Points on a hilly landscape, in no order, each with its height.
A ball rolls from a point to the lowest of its 4 nearest points, and stops where none of them is lower. Distance is the straight distance between rows; heights are no part of it.
pobe height 233: [92, 106, 121, 103, 130, 92, 89, 97, 102, 100, 87, 70, 127, 102, 84, 119, 108, 102, 99, 72, 97, 86]
vonef height 310: [107, 114, 130, 88, 99, 113, 93, 118, 91, 103, 81, 105, 122, 66, 103, 100, 79, 81, 85, 91, 112, 77]
repus height 169: [97, 123, 114, 92, 102, 93, 96, 99, 104, 99, 97, 91, 111, 97, 89, 117, 104, 88, 98, 94, 98, 100]
tir height 156: [107, 110, 102, 90, 77, 101, 100, 105, 94, 102, 119, 109, 104, 101, 99, 111, 92, 89, 92, 120, 105, 106]
Fid height 229: [93, 98, 111, 99, 125, 88, 86, 93, 99, 101, 103, 75, 121, 103, 97, 114, 110, 106, 107, 86, 95, 98]
teka height 272: [95, 77, 85, 122, 75, 105, 111, 96, 105, 118, 111, 131, 103, 97, 145, 108, 84, 99, 87, 112, 115, 94]
ziku height 187: [93, 93, 80, 103, 92, 103, 105, 91, 91, 113, 111, 116, 95, 112, 122, 111, 92, 93, 89, 113, 95, 102]
kes height 518: [107, 126, 124, 86, 102, 83, 93, 112, 104, 78, 98, 88, 91, 91, 81, 76, 105, 91, 107, 104, 94, 100]
fil height 225: [98, 76, 86, 119, 90, 101, 117, 94, 96, 117, 108, 117, 99, 111, 136, 123, 87, 100, 86, 118, 115, 107]
zemo height 529: [101, 124, 121, 90, 111, 75, 97, 116, 89, 81, 105, 79, 67, 94, 70, 71, 119, 100, 115, 106, 96, 94]
bez height 339: [93, 83, 97, 106, 95, 108, 100, 114, 105, 111, 91, 110, 125, 89, 124, 114, 77, 106, 83, 90, 100, 78]
sunu height 294: [117, 98, 75, 100, 101, 115, 121, 96, 111, 95, 119, 102, 64, 111, 75, 86, 109, 105, 125, 140, 103, 131]
zezor height 114: [97, 104, 102, 100, 81, 116, 108, 108, 95, 100, 107, 114, 109, 100, 115, 111, 83, 84, 84, 103, 111, 97]
Fot height 166: [99, 88, 85, 120, 85, 98, 107, 92, 90, 111, 108, 110, 112, 108, 119, 119, 91, 107, 92, 108, 101, 99]
Tez height 287: [94, 125, 115, 93, 122, 95, 92, 101, 100, 88, 98, 74, 95, 98, 83, 99, 108, 98, 99, 98, 85, 99]
tadu height 194: [93, 83, 79, 114, 76, 100, 105, 93, 102, 108, 116, 124, 96, 113, 127, 122, 81, 92, 87, 123, 118, 108]
nek height 177: [86, 105, 102, 99, 132, 78, 94, 106, 107, 95, 100, 73, 100, 116, 81, 97, 130, 110, 106, 78, 80, 98]
Volel height 543: [102, 113, 107, 85, 138, 90, 106, 98, 91, 80, 106, 67, 73, 109, 60, 71, 128, 111, 105, 79, 101, 106]
gan height 150: [104, 82, 73, 113, 102, 99, 103, 83, 90, 110, 110, 113, 103, 119, 135, 121, 96, 111, 98, 118, 101, 113]
kisom height 224: [117, 104, 89, 93, 76, 107, 109, 106, 101, 96, 111, 115, 87, 113, 97, 100, 96, 85, 109, 134, 107, 119]
zim height 164: [98, 106, 100, 103, 94, 99, 101, 98, 91, 113, 109, 101, 112, 101, 98, 117, 97, 101, 99, 104, 92, 101]
dul height 239: [95, 114, 102, 93, 133, 84, 91, 108, 109, 76, 96, 75, 98, 112, 71, 93, 120, 103, 100, 69, 81, 100]
Dufub height 130: [95, 102, 84, 98, 92, 90, 103, 95, 98, 103, 111, 105, 100, 119, 101, 114, 103, 99, 96, 113, 92, 109]
Lipom height 218: [98, 89, 98, 109, 98, 111, 109, 107, 102, 112, 92, 121, 115, 92, 126, 110, 77, 95, 87, 91, 95, 85]
dele height 399: [108, 116, 108, 99, 95, 92, 100, 115, 100, 87, 102, 92, 68, 91, 80, 69, 112, 103, 125, 127, 96, 107]
zod height 395: [107, 102, 117, 100, 96, 112, 92, 111, 96, 109, 79, 105, 126, 79, 104, 106, 77, 94, 81, 73, 109, 69]
tud height 357: [107, 88, 106, 102, 78, 131, 93, 126, 124, 108, 69, 119, 132, 75, 127, 109, 70, 97, 82, 95, 103, 63]
Laza height 259: [93, 85, 94, 107, 110, 102, 98, 92, 81, 120, 95, 109, 125, 102, 120, 113, 92, 113, 95, 90, 95, 90]
Soz height 632: [107, 121, 120, 90, 83, 97, 94, 114, 95, 98, 102, 109, 97, 81, 95, 95, 103, 90, 99, 125, 107, 102]
gul height 140: [101, 97, 85, 95, 78, 105, 114, 99, 99, 103, 113, 112, 94, 115, 105, 110, 89, 87, 90, 132, 99, 112]
per height 696: [89, 104, 86, 108, 118, 87, 117, 83, 100, 82, 121, 71, 71, 118, 75, 78, 137, 112, 125, 69, 95, 115]
zag height 434: [105, 95, 123, 92, 108, 98, 84, 104, 108, 111, 62, 88, 140, 72, 87, 105, 84, 92, 85, 55, 113, 60]
zalu height 258: [104, 75, 67, 107, 104, 100, 120, 77, 101, 99, 130, 103, 65, 137, 96, 86, 134, 122, 136, 113, 97, 138]
fopum height 58: [100, 95, 88, 104, 108, 84, 89, 85, 99, 107, 107, 100, 105, 119, 99, 117, 116, 110, 112, 87, 87, 108]
Sedal height 119: [100, 106, 87, 107, 80, 102, 104, 98, 100, 105, 107, 112, 106, 114, 104, 106, 84, 95, 94, 118, 96, 103]
Tol height 195: [98, 110, 109, 101, 93, 105, 93, 96, 95, 100, 103, 106, 100, 96, 95, 118, 106, 92, 99, 98, 98, 103]
Nateb height 86: [97, 85, 76, 104, 110, 84, 103, 75, 112, 96, 117, 91, 78, 127, 95, 90, 130, 127, 123, 100, 85, 122]
deg height 517: [93, 86, 104, 107, 104, 105, 98, 97, 92, 112, 87, 113, 135, 80, 104, 114, 85, 98, 96, 76, 103, 72]
vuf height 649: [97, 119, 111, 91, 143, 73, 89, 107, 91, 77, 100, 75, 77, 102, 62, 58, 127, 109, 98, 84, 100, 96]
fom height 390: [96, 86, 98, 104, 88, 116, 94, 113, 100, 113, 83, 111, 129, 86, 119, 107, 72, 101, 89, 82, 97, 71]
lilu height 382: [97, 73, 85, 108, 106, 98, 111, 95, 99, 122, 90, 118, 120, 103, 133, 102, 82, 109, 93, 95, 103, 88]
Bokep height 238: [92, 107, 101, 92, 124, 93, 104, 96, 114, 80, 104, 81, 83, 111, 71, 82, 126, 111, 104, 81, 82, 110]
bil height 102: [104, 78, 87, 110, 94, 108, 99, 104, 109, 117, 91, 116, 125, 89, 134, 113, 77, 98, 90, 92, 102, 83]
lemo height 579: [99, 119, 123, 95, 119, 80, 104, 118, 91, 68, 107, 79, 79, 87, 65, 62, 112, 104, 115, 98, 99, 88]
tuvo height 128: [102, 79, 106, 103, 81, 111, 104, 118, 115, 117, 72, 113, 132, 84, 128, 112, 68, 98, 81, 75, 105, 69]
toko height 289: [115, 94, 78, 100, 83, 111, 119, 95, 105, 86, 119, 114, 76, 114, 89, 92, 110, 97, 117, 145, 103, 124]
roz height 122: [104, 80, 73, 104, 90, 88, 104, 83, 108, 109, 111, 109, 83, 129, 107, 107, 119, 114, 113, 114, 93, 126]
tuz height 540: [107, 71, 87, 103, 68, 103, 96, 102, 135, 131, 68, 115, 127, 85, 151, 116, 70, 109, 79, 103, 109, 85]
Melof height 255: [102, 92, 65, 106, 83, 102, 103, 93, 100, 97, 114, 113, 83, 129, 100, 96, 111, 112, 113, 134, 94, 127]
Netu height 154: [99, 91, 96, 108, 75, 120, 113, 92, 96, 111, 100, 114, 101, 95, 121, 123, 82, 88, 88, 115, 112, 109]
Nonis height 414: [98, 90, 105, 111, 76, 122, 101, 111, 113, 108, 91, 123, 110, 78, 131, 109, 66, 85, 88, 101, 109, 80]
labar height 474: [111, 130, 132, 89, 106, 74, 89, 111, 99, 78, 97, 82, 87, 90, 80, 76, 114, 90, 113, 97, 95, 91]
Sodem height 139: [90, 94, 91, 108, 90, 108, 108, 98, 91, 110, 100, 113, 112, 92, 113, 115, 80, 96, 90, 104, 103, 97]
fis height 208: [102, 112, 113, 99, 101, 109, 93, 95, 98, 112, 100, 97, 116, 95, 93, 115, 99, 88, 84, 87, 99, 92]
mosuf height 629: [108, 121, 115, 88, 82, 88, 94, 106, 96, 87, 102, 107, 87, 101, 81, 94, 100, 93, 108, 111, 95, 106]
nire height 153: [96, 129, 131, 90, 119, 92, 82, 106, 98, 96, 84, 73, 111, 100, 79, 99, 110, 102, 92, 80, 98, 94]
Zamod height 430: [102, 85, 102, 115, 71, 135, 98, 109, 124, 110, 87, 125, 94, 74, 148, 117, 71, 81, 74, 107, 123, 85]
tezu height 246: [97, 104, 83, 92, 116, 105, 125, 86, 102, 84, 125, 90, 70, 106, 68, 80, 126, 114, 122, 97, 93, 128]
Neziv height 297: [98, 123, 113, 86, 116, 88, 91, 98, 109, 84, 103, 85, 90, 104, 80, 89, 121, 111, 99, 85, 100, 114]
Pudo height 276: [107, 89, 74, 101, 110, 115, 125, 79, 104, 100, 135, 96, 63, 111, 75, 88, 114, 110, 133, 136, 103, 136]
Depoz height 381: [92, 99, 121, 101, 107, 94, 93, 105, 101, 110, 72, 94, 131, 76, 91, 113, 90, 91, 94, 64, 103, 69]
fiz height 306: [107, 103, 80, 97, 96, 110, 107, 96, 104, 92, 118, 98, 73, 103, 77, 74, 110, 99, 120, 123, 100, 126]
mudim height 385: [98, 110, 107, 93, 135, 81, 104, 97, 101, 72, 103, 75, 87, 117, 65, 74, 126, 113, 102, 72, 93, 102]
gika height 115: [89, 104, 92, 93, 123, 82, 99, 100, 110, 88, 110, 76, 94, 117, 77, 91, 133, 118, 120, 75, 86, 112]
kar height 261: [100, 81, 68, 100, 92, 101, 108, 87, 107, 88, 125, 99, 75, 126, 89, 95, 118, 112, 139, 119, 96, 133]
logov height 193: [99, 86, 84, 111, 112, 97, 96, 89, 85, 114, 101, 104, 124, 107, 116, 116, 94, 105, 99, 87, 92, 99]
beg height 141: [92, 110, 95, 102, 98, 97, 96, 95, 108, 89, 106, 99, 99, 110, 94, 108, 107, 100, 108, 94, 87, 110]
nuveg height 209: [99, 123, 109, 100, 84, 108, 99, 97, 86, 102, 100, 106, 100, 96, 99, 116, 96, 84, 93, 115, 102, 104]
Niva height 178: [96, 118, 117, 97, 117, 94, 88, 96, 98, 103, 88, 82, 129, 94, 86, 113, 99, 96, 97, 78, 98, 88]
godo height 257: [103, 126, 106, 87, 113, 87, 90, 107, 99, 91, 97, 86, 85, 106, 75, 90, 111, 99, 103, 100, 94, 103]
Dokov height 189: [98, 110, 86, 90, 86, 97, 95, 104, 96, 91, 107, 111, 97, 115, 87, 106, 104, 88, 108, 114, 98, 113]
lalop height 657: [102, 111, 110, 92, 145, 90, 113, 100, 79, 68, 100, 71, 78, 109, 57, 52, 130, 111, 111, 84, 95, 106]
rol height 497: [90, 106, 105, 93, 157, 85, 100, 108, 90, 75, 101, 64, 97, 125, 53, 70, 140, 119, 103, 55, 97, 104]
kegip height 183: [104, 80, 56, 109, 109, 87, 111, 68, 109, 116, 125, 104, 76, 140, 94, 96, 128, 144, 125, 99, 99, 137]
padez height 288: [103, 95, 73, 102, 93, 106, 115, 85, 108, 91, 120, 103, 74, 123, 84, 93, 119, 114, 124, 120, 85, 123]
ver height 338: [107, 66, 67, 117, 102, 99, 112, 83, 101, 118, 91, 112, 106, 117, 145, 109, 84, 117, 84, 103, 108, 104]
Nalo height 215: [97, 83, 67, 97, 80, 104, 110, 93, 99, 93, 117, 103, 84, 115, 94, 104, 108, 97, 110, 128, 93, 120]
mufu height 83: [92, 86, 82, 101, 97, 86, 99, 85, 107, 100, 109, 101, 97, 118, 96, 109, 116, 113, 111, 106, 89, 107]
putu height 185: [100, 111, 101, 91, 108, 91, 99, 95, 103, 85, 102, 90, 78, 111, 75, 93, 114, 106, 106, 100, 90, 114]
Fenu height 328: [104, 113, 118, 94, 75, 120, 96, 111, 91, 100, 93, 121, 98, 76, 117, 99, 75, 76, 85, 112, 117, 94]
sinod height 222: [87, 113, 118, 91, 137, 78, 89, 105, 103, 91, 88, 70, 114, 107, 79, 104, 112, 107, 100, 68, 85, 94]
gubur height 207: [97, 92, 73, 103, 80, 98, 113, 100, 100, 93, 104, 105, 86, 120, 110, 110, 101, 96, 99, 140, 104, 120]
dev height 148: [99, 123, 130, 90, 111, 94, 87, 108, 89, 97, 91, 86, 112, 83, 88, 102, 97, 82, 92, 98, 96, 92]
befo height 394: [105, 123, 125, 91, 121, 73, 85, 106, 93, 80, 87, 75, 81, 93, 79, 64, 120, 94, 104, 95, 97, 97]
Bet height 165: [103, 90, 89, 100, 67, 113, 120, 101, 101, 103, 114, 114, 92, 100, 121, 114, 83, 75, 83, 126, 117, 109]
Zefir height 541: [101, 94, 112, 94, 85, 106, 89, 121, 109, 116, 67, 110, 130, 81, 103, 108, 81, 86, 84, 71, 107, 56]
ded height 336: [108, 115, 141, 90, 88, 116, 87, 132, 82, 97, 88, 118, 116, 57, 108, 89, 81, 81, 97, 92, 111, 70]
kuv height 404: [98, 89, 107, 103, 88, 102, 91, 112, 109, 116, 67, 108, 135, 79, 109, 111, 75, 100, 86, 70, 104, 64]
Petu height 171: [87, 107, 108, 100, 121, 87, 88, 91, 97, 100, 98, 66, 115, 111, 89, 118, 110, 104, 103, 83, 85, 96]
teku height 446: [106, 75, 93, 122, 68, 116, 116, 100, 130, 115, 92, 129, 92, 88, 152, 114, 85, 88, 80, 117, 118, 86]
kop height 417: [84, 106, 104, 97, 134, 87, 98, 95, 99, 77, 109, 64, 92, 125, 72, 76, 132, 110, 97, 69, 85, 101]
Luva height 105: [99, 96, 74, 104, 90, 81, 91, 87, 100, 105, 109, 111, 91, 126, 112, 108, 108, 111, 105, 114, 92, 113]
pob height 354: [112, 109, 133, 88, 89, 125, 75, 126, 94, 108, 64, 119, 125, 63, 115, 91, 73, 83, 84, 94, 115, 63]
Gusul height 308: [92, 104, 110, 106, 102, 118, 88, 110, 84, 104, 95, 115, 112, 86, 108, 111, 84, 86, 92, 92, 104, 86]
Solur height 240: [84, 103, 97, 109, 113, 98, 95, 88, 81, 112, 94, 86, 121, 102, 96, 120, 103, 95, 103, 91, 88, 82]
pag height 350: [113, 108, 108, 93, 78, 111, 107, 116, 85, 102, 99, 121, 102, 89, 103, 100, 87, 81, 92, 125, 117, 104]
gir height 151: [96, 83, 74, 112, 89, 100, 104, 92, 98, 101, 125, 109, 97, 127, 127, 114, 105, 115, 100, 117, 89, 120]
beto height 203: [99, 99, 98, 110, 104, 96, 95, 101, 87, 107, 100, 104, 115, 93, 101, 114, 89, 95, 93, 92, 90, 92]
vir height 314: [101, 107, 122, 91, 104, 108, 96, 95, 93, 106, 81, 90, 131, 84, 94, 114, 82, 92, 90, 77, 110, 67]
fotuk height 481: [101, 116, 117, 84, 123, 92, 101, 118, 92, 74, 110, 75, 73, 87, 64, 70, 114, 110, 123, 110, 100, 97]
zizu height 173: [86, 76, 81, 108, 81, 108, 117, 92, 97, 112, 104, 119, 97, 97, 131, 116, 80, 88, 88, 115, 105, 105]
Lom height 145: [90, 94, 79, 100, 108, 93, 121, 84, 104, 95, 128, 89, 68, 122, 83, 85, 123, 124, 127, 88, 93, 128]
Gobil height 386: [96, 72, 101, 103, 84, 104, 100, 113, 117, 126, 76, 118, 131, 86, 141, 110, 69, 112, 83, 87, 101, 77]
fifig height 180: [91, 119, 123, 99, 128, 88, 90, 99, 100, 93, 81, 70, 118, 102, 77, 103, 110, 96, 89, 71, 88, 91]
budet height 465: [100, 75, 90, 108, 62, 121, 121, 95, 116, 109, 102, 125, 89, 86, 142, 118, 75, 87, 87, 125, 122, 93]
kam height 365: [113, 106, 111, 91, 114, 91, 108, 111, 92, 85, 117, 84, 64, 92, 71, 64, 114, 100, 133, 124, 91, 110]
fik height 320: [104, 115, 137, 95, 90, 118, 83, 112, 89, 104, 81, 117, 118, 73, 120, 96, 80, 87, 83, 92, 113, 67]
gup height 109: [97, 70, 80, 122, 90, 109, 110, 92, 106, 116, 102, 126, 107, 103, 145, 115, 86, 107, 76, 116, 112, 100]
saza height 219: [91, 79, 86, 120, 93, 106, 109, 94, 101, 113, 103, 114, 108, 103, 133, 112, 86, 96, 87, 107, 103, 97]
mifum height 337: [115, 102, 103, 104, 83, 122, 96, 109, 96, 101, 92, 122, 106, 84, 122, 104, 81, 81, 80, 110, 113, 94]
bobi height 149: [92, 118, 100, 92, 105, 94, 98, 96, 102, 94, 100, 94, 97, 108, 90, 111, 107, 97, 110, 93, 88, 110]
vazi height 322: [99, 112, 108, 96, 94, 110, 99, 97, 87, 112, 95, 116, 115, 96, 112, 112, 93, 82, 92, 99, 105, 84]
vozaf height 223: [112, 94, 79, 101, 80, 103, 115, 110, 102, 101, 106, 107, 84, 113, 94, 89, 101, 93, 106, 143, 103, 118]
Voli height 393: [114, 94, 118, 99, 77, 117, 90, 126, 110, 104, 73, 117, 111, 71, 132, 100, 72, 80, 79, 98, 110, 73]
Migu height 503: [104, 72, 88, 110, 81, 100, 103, 94, 135, 132, 80, 117, 117, 87, 151, 109, 80, 105, 79, 117, 108, 86]
febas height 174: [106, 83, 89, 109, 112, 98, 99, 82, 78, 122, 100, 106, 113, 121, 118, 116, 104, 123, 95, 101, 102, 105]
kiluf height 136: [100, 86, 70, 105, 111, 88, 90, 82, 102, 113, 110, 110, 88, 128, 105, 113, 120, 127, 110, 103, 99, 131]
femis height 396: [98, 94, 108, 113, 83, 120, 92, 118, 111, 103, 82, 109, 125, 70, 123, 105, 78, 93, 80, 87, 112, 74]
Zok height 296: [111, 105, 97, 92, 123, 112, 120, 93, 95, 83, 128, 82, 64, 103, 82, 70, 108, 116, 127, 116, 105, 124]
dareg height 256: [105, 91, 77, 99, 113, 109, 122, 87, 104, 88, 125, 83, 69, 114, 75, 81, 116, 113, 131, 114, 97, 139]
riror height 127: [98, 95, 79, 94, 76, 108, 111, 105, 104, 94, 111, 109, 84, 111, 88, 99, 94, 89, 105, 127, 103, 115]
leb height 55: [91, 87, 81, 100, 96, 90, 100, 86, 106, 100, 116, 101, 79, 122, 94, 98, 120, 114, 122, 93, 87, 121]
gok height 443: [106, 90, 105, 99, 67, 129, 108, 107, 118, 100, 89, 129, 100, 75, 140, 104, 74, 69, 83, 118, 122, 92]
Datar height 316: [109, 110, 79, 99, 93, 107, 107, 96, 110, 93, 106, 107, 75, 109, 73, 94, 107, 98, 115, 125, 95, 124]
bod height 211: [92, 118, 117, 96, 132, 83, 96, 101, 107, 98, 93, 75, 111, 106, 78, 112, 116, 98, 97, 78, 88, 101]
momep height 269: [111, 124, 129, 99, 95, 108, 87, 113, 82, 102, 96, 99, 114, 74, 105, 99, 91, 90, 93, 101, 111, 89]
gose height 96: [92, 128, 127, 87, 108, 90, 86, 107, 98, 99, 91, 81, 107, 88, 83, 90, 112, 91, 94, 95, 91, 107]
Somav height 112: [98, 112, 105, 102, 114, 93, 92, 96, 96, 105, 94, 84, 118, 104, 89, 118, 103, 96, 97, 86, 86, 95]
nulin height 456: [108, 107, 105, 90, 116, 90, 105, 98, 92, 78, 108, 73, 67, 96, 72, 71, 117, 105, 121, 100, 95, 119]
zedop height 263: [104, 80, 66, 107, 107, 110, 126, 79, 107, 99, 132, 93, 63, 123, 87, 93, 128, 117, 134, 119, 101, 135]
balo height 317: [85, 98, 91, 94, 137, 83, 100, 94, 98, 80, 120, 72, 91, 128, 72, 77, 134, 109, 109, 63, 87, 108]
zita height 116: [95, 111, 99, 100, 103, 88, 99, 96, 108, 88, 102, 96, 99, 110, 84, 96, 112, 100, 106, 99, 89, 117]
tivid height 152: [95, 91, 83, 109, 103, 96, 95, 93, 86, 110, 102, 104, 115, 121, 110, 114, 96, 114, 96, 107, 95, 104]
kip height 95: [98, 102, 93, 110, 78, 114, 102, 100, 93, 101, 109, 113, 98, 105, 108, 109, 84, 87, 89, 116, 105, 106]
lalo height 542: [108, 121, 130, 93, 99, 87, 89, 118, 92, 76, 101, 86, 94, 84, 85, 78, 108, 87, 109, 110, 104, 89]
buka height 327: [108, 120, 147, 89, 99, 107, 80, 117, 76, 101, 87, 104, 119, 64, 96, 101, 93, 87, 91, 95, 115, 77]
nen height 126: [96, 88, 80, 109, 106, 88, 98, 85, 86, 113, 112, 108, 107, 125, 117, 116, 112, 117, 94, 119, 96, 124]
nazom height 216: [94, 110, 95, 96, 124, 90, 102, 90, 100, 73, 107, 82, 74, 104, 71, 88, 120, 107, 116, 91, 89, 113]
sav height 532: [99, 98, 124, 93, 97, 115, 86, 111, 103, 112, 57, 98, 134, 71, 103, 103, 78, 90, 94, 66, 106, 62]
liran height 459: [102, 61, 82, 122, 72, 116, 113, 92, 120, 127, 87, 125, 113, 89, 151, 117, 85, 109, 77, 120, 112, 86]
dif height 231: [91, 117, 137, 93, 117, 102, 85, 103, 96, 101, 77, 77, 125, 84, 83, 111, 94, 89, 90, 73, 99, 78]
vofeb height 291: [94, 100, 116, 103, 108, 105, 90, 98, 87, 116, 79, 85, 129, 93, 89, 112, 90, 102, 98, 79, 99, 76]
Zomok height 302: [116, 107, 126, 97, 90, 124, 93, 115, 90, 105, 85, 124, 114, 76, 111, 100, 85, 83, 76, 100, 107, 82]
Nep height 295: [99, 97, 79, 106, 104, 98, 108, 88, 107, 91, 111, 101, 75, 118, 81, 96, 108, 103, 129, 116, 91, 124]
fugeb height 488: [92, 69, 94, 107, 81, 110, 103, 98, 125, 122, 89, 123, 122, 89, 142, 116, 75, 101, 78, 102, 114, 82]
mes height 123: [99, 74, 68, 101, 112, 83, 105, 76, 106, 108, 123, 93, 79, 130, 94, 84, 135, 137, 125, 92, 85, 127]
fabo height 315: [105, 117, 131, 94, 79, 121, 96, 121, 101, 96, 89, 129, 111, 68, 117, 96, 82, 78, 87, 106, 109, 84]
Rinin height 228: [100, 80, 83, 114, 94, 104, 111, 85, 92, 124, 103, 115, 111, 106, 137, 112, 81, 112, 91, 107, 108, 104]
rekor height 277: [103, 124, 141, 99, 86, 100, 86, 124, 80, 96, 95, 97, 107, 75, 100, 89, 99, 84, 93, 107, 106, 87]
solas height 330: [108, 111, 144, 89, 96, 109, 76, 110, 82, 102, 78, 103, 130, 63, 100, 96, 88, 83, 87, 82, 110, 68]
nogo height 118: [100, 94, 88, 104, 73, 104, 107, 102, 98, 102, 106, 115, 94, 101, 115, 113, 86, 81, 87, 118, 104, 105]
mip height 589: [108, 122, 127, 90, 86, 87, 78, 111, 91, 90, 101, 98, 90, 84, 89, 74, 103, 95, 114, 120, 104, 99]
viraz height 142: [86, 96, 95, 104, 115, 81, 91, 87, 96, 111, 105, 94, 112, 104, 100, 115, 113, 110, 100, 92, 91, 101]
tomet height 113: [107, 78, 70, 105, 108, 83, 104, 83, 110, 100, 114, 103, 85, 134, 106, 94, 129, 125, 117, 115, 87, 127]
met height 292: [109, 120, 120, 95, 97, 111, 96, 113, 84, 101, 91, 113, 109, 81, 104, 103, 77, 79, 86, 106, 106, 89]
zad height 290: [112, 116, 100, 90, 110, 98, 102, 94, 102, 86, 111, 90, 68, 100, 76, 78, 113, 105, 124, 104, 98, 112]
gomil height 18: [90, 96, 83, 104, 113, 82, 88, 91, 103, 91, 108, 85, 95, 120, 96, 100, 118, 118, 116, 87, 84, 118]
lirim height 172: [96, 81, 77, 109, 86, 92, 110, 85, 93, 106, 114, 118, 99, 112, 140, 109, 86, 93, 91, 128, 110, 114]
vaf height 98: [96, 97, 86, 95, 108, 94, 103, 87, 112, 81, 112, 92, 78, 117, 81, 96, 113, 113, 120, 92, 100, 117]
Sagad height 210: [93, 84, 79, 108, 103, 105, 117, 81, 103, 93, 130, 90, 71, 120, 80, 89, 124, 117, 135, 104, 95, 132]
sisi height 293: [111, 115, 123, 95, 91, 116, 90, 103, 89, 109, 89, 108, 114, 78, 101, 104, 83, 89, 94, 93, 105, 85]
sikot height 358: [107, 62, 83, 120, 85, 109, 110, 89, 117, 129, 92, 129, 106, 104, 148, 115, 79, 116, 73, 105, 114, 101]
fotig height 658: [101, 110, 101, 100, 136, 92, 109, 95, 96, 76, 124, 77, 68, 126, 66, 72, 119, 116, 115, 73, 97, 112]
zudal height 538: [110, 70, 83, 108, 88, 103, 99, 100, 118, 132, 84, 117, 118, 95, 137, 108, 79, 119, 80, 105, 106, 85]
Vulu height 601: [98, 107, 97, 92, 132, 93, 118, 95, 89, 73, 109, 71, 61, 106, 66, 75, 110, 112, 125, 92, 93, 126]
rakip height 146: [106, 100, 97, 101, 69, 119, 108, 111, 100, 105, 108, 121, 92, 87, 121, 113, 78, 84, 83, 120, 116, 102]
kabi height 214: [111, 134, 130, 96, 94, 97, 87, 117, 85, 101, 96, 94, 103, 86, 89, 95, 95, 89, 101, 102, 102, 93]
bomi height 48: [84, 101, 89, 100, 116, 91, 99, 89, 112, 87, 111, 83, 84, 112, 82, 99, 117, 112, 113, 88, 83, 118]
lizig height 179: [97, 101, 86, 98, 117, 92, 120, 95, 115, 81, 117, 83, 77, 111, 80, 88, 123, 113, 128, 94, 88, 117]
nole height 462: [116, 102, 131, 85, 84, 125, 81, 125, 108, 103, 69, 114, 127, 68, 109, 95, 75, 86, 83, 82, 109, 54]
nazez height 303: [99, 124, 120, 90, 125, 81, 86, 103, 107, 82, 94, 73, 91, 100, 71, 83, 122, 99, 102, 87, 90, 93]
rubi height 483: [96, 82, 111, 85, 87, 108, 82, 116, 114, 116, 61, 112, 143, 77, 108, 110, 74, 98, 82, 61, 107, 57]
Ruk height 160: [100, 131, 141, 89, 112, 85, 86, 120, 97, 94, 97, 88, 106, 82, 88, 86, 109, 87, 91, 102, 106, 100]
Tolu height 147: [100, 128, 129, 93, 107, 94, 81, 104, 92, 102, 83, 83, 112, 84, 87, 103, 102, 92, 90, 96, 109, 95]

Call two points neighbours if one is among the 4 nearest of the other. Go from one point of each pair to the other, from neighbour to neighbour, staying as low as possible. Name the highest point that can't be avoided.
bil / gose -> Lipom
Somav / kip -> viraz
kip / gup -> saza
riror / gomil -> gul
kip / gomil -> Dufub

Where does a ball stop that starts at each point below?
zemo -> gomil
nole -> gose
pob -> gose
ded -> gose
zad -> gomil
labar -> gomil
lemo -> gomil
Gusul -> kip
